Points, in no order, along strands that fork, close into loops and pass close to each other.
Points whose rows are less than 116 apart are linked; no others are. Some points are linked to none.
Z_871: [  0  12  44  -6 -10 -50  22  -4 -29 -28  -8  -3  28 -19  16  -5 -25  82
  12  12  53 -43  -3]
Z_547: [-26  -9   1 -61 -35  -2 -10 -24 -70 -22  -3  -7  28  49  17  -8 -30 -11
  80  -6  14 -18  -8]
Z_863: [  8  33 -34   4  -1  16 -43 -18 -30   1  50 -17   6 -16 -44 -25   1 -24
  16   7  33  25   9]
Z_556: [ 44 -37 -21 -18 -43 -30 -29 -25 -43  33 -55 -18 -30  29  16 -32 -28 -52
  31  -3  -8  33   8]
Z_906: [-46  20 -22 -29  -2  38  18  17   1   5  27  31 -27 -71 -13 -55  36  47
 -35  32  -2  38  22]
Z_284: [-17  32  63 -12 -44 -10  -6  -4 -39  25 -11  12 -12  23  -2 -52  26 -39
   3  19 -39  32  -9]
Z_358: [-27  31 -21  -5  15  16  -5   4  40 -26  17 -23  16 -16 -16  14  28  57
  14  14   8 -30 -34]
Z_701: [ 34  -4   8  22  -3 -17 -18  -4  26  21  -5 -31  31  65 -54  30  -2 -15
  30   2   2 -24 -21]
Z_599: [  1  -1 -65  61 -48  35  60 -13  29  12  17  38 -29  15  19 -14  19 -13
 -14  -5   0  53  13]
Z_528: [-12  34  50   0 -33  -1   0 -10  -8  17   3 -12 -30  57  35 -36   6 -54
  13  10 -78  32 -24]
Z_998: [-19  69  40  31 -12 -11  38  21 -17  12  20 -20   1   4  30 -26 -12   8
  -2  38 -30  26 -10]
Z_369: [-12  38  28 -15  -1  11 -51 -32 -13 -27 -10  41   6  33 -26  21  27 -16
  13 -48  45 -38 -30]
Z_542: [ 29 -18 -60 -23  70  23 -28  47 -40   4   5 -21  17 -25 -36  -6 -57 -24
  12 -12  13  15  37]
Z_819: [ 11 -41 -26 -12 -37  -7  27  13  18  24 -77  21 -46  12  26 -60 -13 -26
  22   7 -31  71  -7]
Z_32: [-13  -6  52 -19 -19 -40  -4  -6   5  49  33 -23  -7  25  19  43  15  32
   3  -1 -53 -29 -21]
Z_425: [ 18  14 -42   6  30  38   9  28  39 -29  16  53  21 -43   9  31   7  75
  18   4  62 -18  22]
Z_485: [-11   2  55 -31  -8  -9  16  -9  14 -43  -9  51  12 -39  32  17  49  69
 -10 -30  16 -57  17]
Z_319: [  3 -43  45 -45 -17 -13   9 -26 -39 -10 -41 -14  14  36  24 -33 -24 -44
  16 -31 -44 -30  12]
Z_383: [-15  20  -7   1  47  60  -8  16  32 -34  15  25  18  -1   3  45  52 -30
 -17 -39 -25 -25  -6]
Z_252: [-15  28  -6   3   5  -2  -7  -9  35 -23  30 -60  35  32 -12  22 -19  62
  38  33  10 -62 -28]
Z_311: [ 10  33 -28 -12  27  37 -56   3 -20  15  76  11   0 -23 -58  10  32   6
  28   6  24  26  22]
Z_634: [-12   2   3  43  25  -4  23 -26  35 -44  37 -29 -26 -29  37  63  42  41
 -21  12 -11 -30 -26]
Z_335: [-33  55  -5  -1  24 -10 -12 -35 -35  -7  32 -38  35  15   7   9 -68  25
 -14 -24  46 -43   6]
Z_256: [ 10 -19  41  18 -18 -20  24  19  15   1 -14 -39  37 -11   4 -17 -14   2
 -24  19 -27 -13  17]
Z_98: [  3   8  66  -1 -34  -4  20  29 -62  36 -26  -8  20  31  -9 -52 -11 -51
  -8  50 -53  29  27]
Z_807: [ 22 -24  25 -16 -17 -40 -34 -22   0  41  49 -28  17  10  34  56  -2  40
   7   1 -28 -38  19]
Z_161: [ 34 -23 -11 -27  -6 -13 -10   0 -71 -40 -26  21  14  49  30  14 -32 -45
  88 -11  47 -21   4]
Z_402: [ 35 -17 -27  30  28   5  10  30  23  54 -16  -9   4  -8 -26  11   8 -27
 -39 -33 -21  32  15]
Z_688: [ 31 -57 -41 -18  56  35 -17  66  -2  -6 -17  58  -1 -35 -51   8   7 -25
   6  12  32  19  34]
Z_859: [ 19  -5   5  22  29   0 -42 -24  11 -21  64 -48  -7 -21  27  86  27  15
 -36  19 -17 -33   4]
Z_74: [-12  21 -16  12  30  27   1  18  19  -9  18 -22  23   4 -20  21  33 -14
   1 -10 -29  -1 -22]
Z_887: [ 30 -65  45 -30 -17 -19  10 -16   1  -4 -36  16  17  36  -3   1   9 -27
  47 -24 -29 -22  -6]
Z_159: [ -2  -8  57 -10 -34 -32  44 -42   3 -29  10  13   6   9  35  -8  13  32
  56 -22 -14 -29 -21]
Z_658: [-13  48  30  35   8  -8  67  40 -27 -13   0 -23  33 -31   3 -35 -15  34
   1  17  13   9   2]
Z_248: [-18  54  17  33  27 -11  30   7 -26  15  36 -25  32  36  -8  27 -40  26
  10 -16  18 -24   1]
Z_592: [-44 -23  10 -79 -34  -9 -13  -7 -35 -31 -31  32  -5 -33   1 -31  26   4
   8   4  16   4 -15]
Z_978: [  6 -43 -46 -42  39 -44 -33  29 -49  26 -75 -27 -42   3 -35 -44 -27 -55
  -9  20   5   4  -2]
Z_567: [-50  19  11 -35  -7  -8 -27 -23  21   1 -33 -14 -31 -21  15 -47 -29  -8
 -63 -33 -15   3 -28]
Z_536: [-35  27  46 -32 -14 -35 -25   3   4  28  -6 -17 -10 -27  -1 -37 -21  46
 -50  18  -8  -6 -14]
Z_234: [-27  40 -59  67 -19  34  45   5  20  13  40  33 -58  -5  45 -11  17  14
 -33  36 -14  64   4]
Z_886: [-19  15   8  -7  21  19  13  -1   6 -36  22  31  16 -61  23  16  28  32
 -52 -38  16 -34  29]
Z_741: [  7 -21 -30 -23   1   4   3  58 -26  49   7 -10  -8 -44  -6 -36 -30   6
  14  33 -16  70  17]
Z_181: [ 18  10   8   1  14  22 -60 -30  29 -30  60   4   2 -25  16  74  67   9
 -27   6   5 -46  15]
Z_130: [-13  11  13  11 -20 -18   0 -43  28  15  31 -73  14  59   0  22 -45  22
   8  33 -15 -43 -15]
Z_309: [ -4   0   9  33  17 -20 -11  -4  59   7 -13 -57 -33   0  34 -11 -36 -20
 -66   7 -57  -8 -33]
Z_463: [ 28 -61 -57 -24  39  58 -50  41  45 -21  -9  52   4 -40 -47   7   6   6
  -9  18  33  -6  30]
Z_684: [ 23  -5  -1  51  26 -19  12  -1  58  33 -32 -47 -11  20 -23   3  -6 -26
 -40 -22 -42  -7 -25]
Z_443: [-15 -32   2  -8 -59  16  48   7   9   8 -44  51 -28  -8  33 -51  17 -10
  -4   4 -25  54  11]
Z_247: [-35 -18 -24 -32  14  27  12  18  -5 -25 -11  33  -3 -72 -27 -43   9  31
 -42  -3  31  13  22]
Z_858: [ 18 -24 -47 -33  17   9 -21  24 -52  13  26 -26  17 -56   8 -15 -57   6
  20  10  11  31  43]
Z_580: [-25  61 -48  50   5  35  15  -3  10  14  49   5 -40  -5   9  -3  30 -27
 -11  15 -20  74 -21]
Z_155: [ 23 -26 -85  -4  48  69 -27  24  47 -25  -7  17  22 -28 -17  12   4 -27
 -19 -28   2   3  32]
Z_359: [-18   2  -2   7 -18 -14 -20 -25  60  11 -26 -25 -42 -24  24 -26 -22 -12
 -83  -7 -25  13 -21]
Z_409: [  6 -24 -44 -11  22  -2 -18  45 -14  36 -52 -15 -30 -27 -36 -59 -25 -37
 -23  21 -19  57  -1]
Z_11: [ 69 -38   0  32  -5   5 -14  18 -10 -33 -18  12  36  -8  -9  12   7 -33
  34  16  31  -2  41]
Z_923: [-32 -35 -36  43   1  43  48 -22  28 -27  35  37 -51  18  33  53  59 -14
 -30  -3 -42  14 -13]
Z_564: [ 25 -22  -3  -1  12 -17 -23  17  12   5 -48  -5  13  17 -68  -5   4 -25
   6  -1  21 -12 -11]
Z_328: [-41  25  61 -23 -16 -39 -19  -8  12  44  17 -45  -9  12   1  -4 -18  38
 -42  44 -39 -33 -20]
Z_867: [ 16  -2  28 -16  -7 -26 -32 -14 -28  53  46 -28  29  11 -15  36 -38  54
   6  35  22 -29  34]
Z_419: [ 13   3  25 -11   1 -22 -11  -8 -48  29  18  11  35  51 -28  48 -47  17
  25  30  64 -36  41]
Z_188: [ 14  24   8  42 -43 -19   5 -57  26   8   4   6 -48  18  40  -7  -8 -27
 -18 -34   0  33 -26]
Z_172: [-18  21 -46   9  17  55  24  21   0  11  24   1   3 -18  -9  -5  39 -39
  -6  -7 -30  47   4]
Z_966: [  4 -35 -49  29 -62  36  52   1   3   4 -12  63  -9  -1   8 -32  30 -14
   0  15  13  59  31]
Z_621: [ 32   4  35   0 -14  -7 -25 -12   2  18  24   4  44  73 -23  59 -13  21
  67  13  32 -47   0]
Z_330: [ 14 -13 -42 -14   8  -8  20  36 -13 -22  -2  26  14 -60  16  13 -17  65
  43  16  64  14  13]
Z_118: [-11  20 -12  11 -18   0 -15 -25  21  33   8 -68   3  65 -26   4 -27 -16
  11  32 -35 -12 -36]
Z_652: [ 10 -27  68  18 -42 -42  18 -24  52 -16  10 -36   5 -15  31   0   1  25
 -17  29 -38 -30  -2]
Z_771: [-22  49 -44  13  52  42  25  17  17 -38  29  38   8 -50   6  19  13  47
 -13 -35  43 -19   9]
Z_318: [ 16 -20  37  11 -18 -17  33  29 -54  30 -21 -26  35  24 -12 -23 -34 -24
   6  32 -17  15  30]
Z_142: [ 17 -51 -19 -40  36 -39 -54  -9 -50  29 -59 -34 -14  36 -34  -7 -54 -46
 -17  10  23 -40  30]
Z_63: [ 53 -48  41 -21  -5  17 -28  -1  26  -8 -31  45  25  42   0  40  24 -29
  69 -34 -18 -35 -10]
Z_557: [ -3  41  11  -7   8  21 -66 -38   1 -30  50   0  13   6 -11  41  50 -13
  -4 -12  20 -44 -12]
Z_809: [ -4 -10  48  12 -23 -29  39 -32  38 -12   5 -25  -3  36  13 -17   4  -3
  32   2 -51 -18 -40]
Z_948: [-18  53   7  27 -19 -31   2 -28   8  21 -20 -10 -30  19  -5 -15 -29   0
 -17 -38  24  18 -43]
Z_283: [-20 -26 -32 -13  10 -20  32  39 -27 -12 -13  53 -27 -61 -33 -29   2  44
   2  26  73  25   4]
Z_670: [ -1 -36  30 -25   0 -31  -5 -11 -54   1 -62 -26  10  35  -2 -20 -53 -36
 -30 -10   8 -42  20]
Z_640: [ 12  27  -6  39   7 -26  32   5 -17  20 -14 -11   5   9  -7   0 -40   4
  14 -40  46  18 -11]
Z_343: [-37   1 -19  39  41  37  46  -8  48 -36  17  31 -19  15  27  60  46  -6
 -17 -51 -19 -20 -38]
Z_461: [ -4  30  39  28  -4 -12 -38 -31  22  -7   7 -20 -75  53  52  -6   7 -67
 -33  28 -77  40 -30]
Z_389: [ 10   4  33  44  28 -14  33  36   4 -39 -44  37  25 -18 -36   0  -5   9
 -17 -23  56 -15  -7]
Z_185: [ 29 -25  -5 -17 -56  -7   3 -38   6  24 -36  10 -41  40  37 -42   2 -54
  59  -9 -41  55 -14]
Z_423: [ 33   6  -9  48 -17 -16 -11 -52  51  22  -6 -38 -67  51  37 -10  -3 -53
  -5 -10 -57  28 -38]
Z_831: [-22   3  -8  29  -9   8  42 -17  29  -8  36   0 -42 -16  42  35  40  27
 -24  20 -33  11 -21]
Z_999: [ -1   9 -20 -19  13  31 -36  -1   0  22  51  48   4 -25 -21  35  63  12
   0 -13  13  14  21]
Z_71: [ 25 -34 -23   3  36   2   5  44   7  17 -49  29   8 -12 -55   2  19 -24
 -18 -16   8  22  14]
Z_403: [-14   2 -45  -5  -9  23  -6 -17   9  23  24  51 -17 -11   1  29  25  11
 -20 -39  27  23  12]
Z_619: [  7 -10  29   0 -34 -26  37 -17 -12 -54  -8  -3  31   0  28  -6 -19  43
  65   7  34 -35  -9]
Z_712: [  0  24  17  61  18   1  60  26  14 -29 -23  -2  23 -32 -25 -24   9   5
 -32 -13  23  16   4]
Z_889: [  0  31  39  14  34 -22  14  32 -35 -16  -7  37  29 -24 -18  12 -14  41
   1 -19  66 -25   7]
Z_523: [-22 -27  24 -78 -20  -8 -21   6 -15 -41 -24  35  18 -43  16 -10  24  41
   8 -11  21 -36  17]
Z_288: [-36   1   2 -77 -32   4 -25   2 -69 -12   2   8  16  -5  -1 -25  21 -13
  44  11  -5  15  -6]
Z_509: [ 25  -4 -73  -3  57  41 -35  16   6  -9  -5 -29  29 -20 -13   6 -25 -39
   2 -39   5  13  17]

A tip is a point with one link. Name the tips that can be reached along the links from each point below, in the order of the rows.
Z_688: Z_556, Z_369, Z_63
Z_999: Z_863, Z_403
Z_159: Z_998, Z_335
Z_771: Z_906, Z_161

A piece is two or more points that can be reached from each other along the links. Count, over all rows, the pieces, the separate loops (a circle has one, a figure eight two, a Y none), the forks (points with three links) and the tips (points with one).
pieces: 4
loops: 1
forks: 3
tips: 9

Name the points in between on the shortest way along the links from the first point to the second, in order.
Z_172, Z_155: Z_74 > Z_358 > Z_252 > Z_130 > Z_118 > Z_701 > Z_564 > Z_71 > Z_688 > Z_463
Z_536, Z_542: Z_567 > Z_359 > Z_309 > Z_684 > Z_402 > Z_71 > Z_688 > Z_463 > Z_155 > Z_509
Z_309, Z_867: Z_359 > Z_567 > Z_536 > Z_328 > Z_32 > Z_807
Z_283, Z_592: Z_330 > Z_425 > Z_771 > Z_886 > Z_485 > Z_523
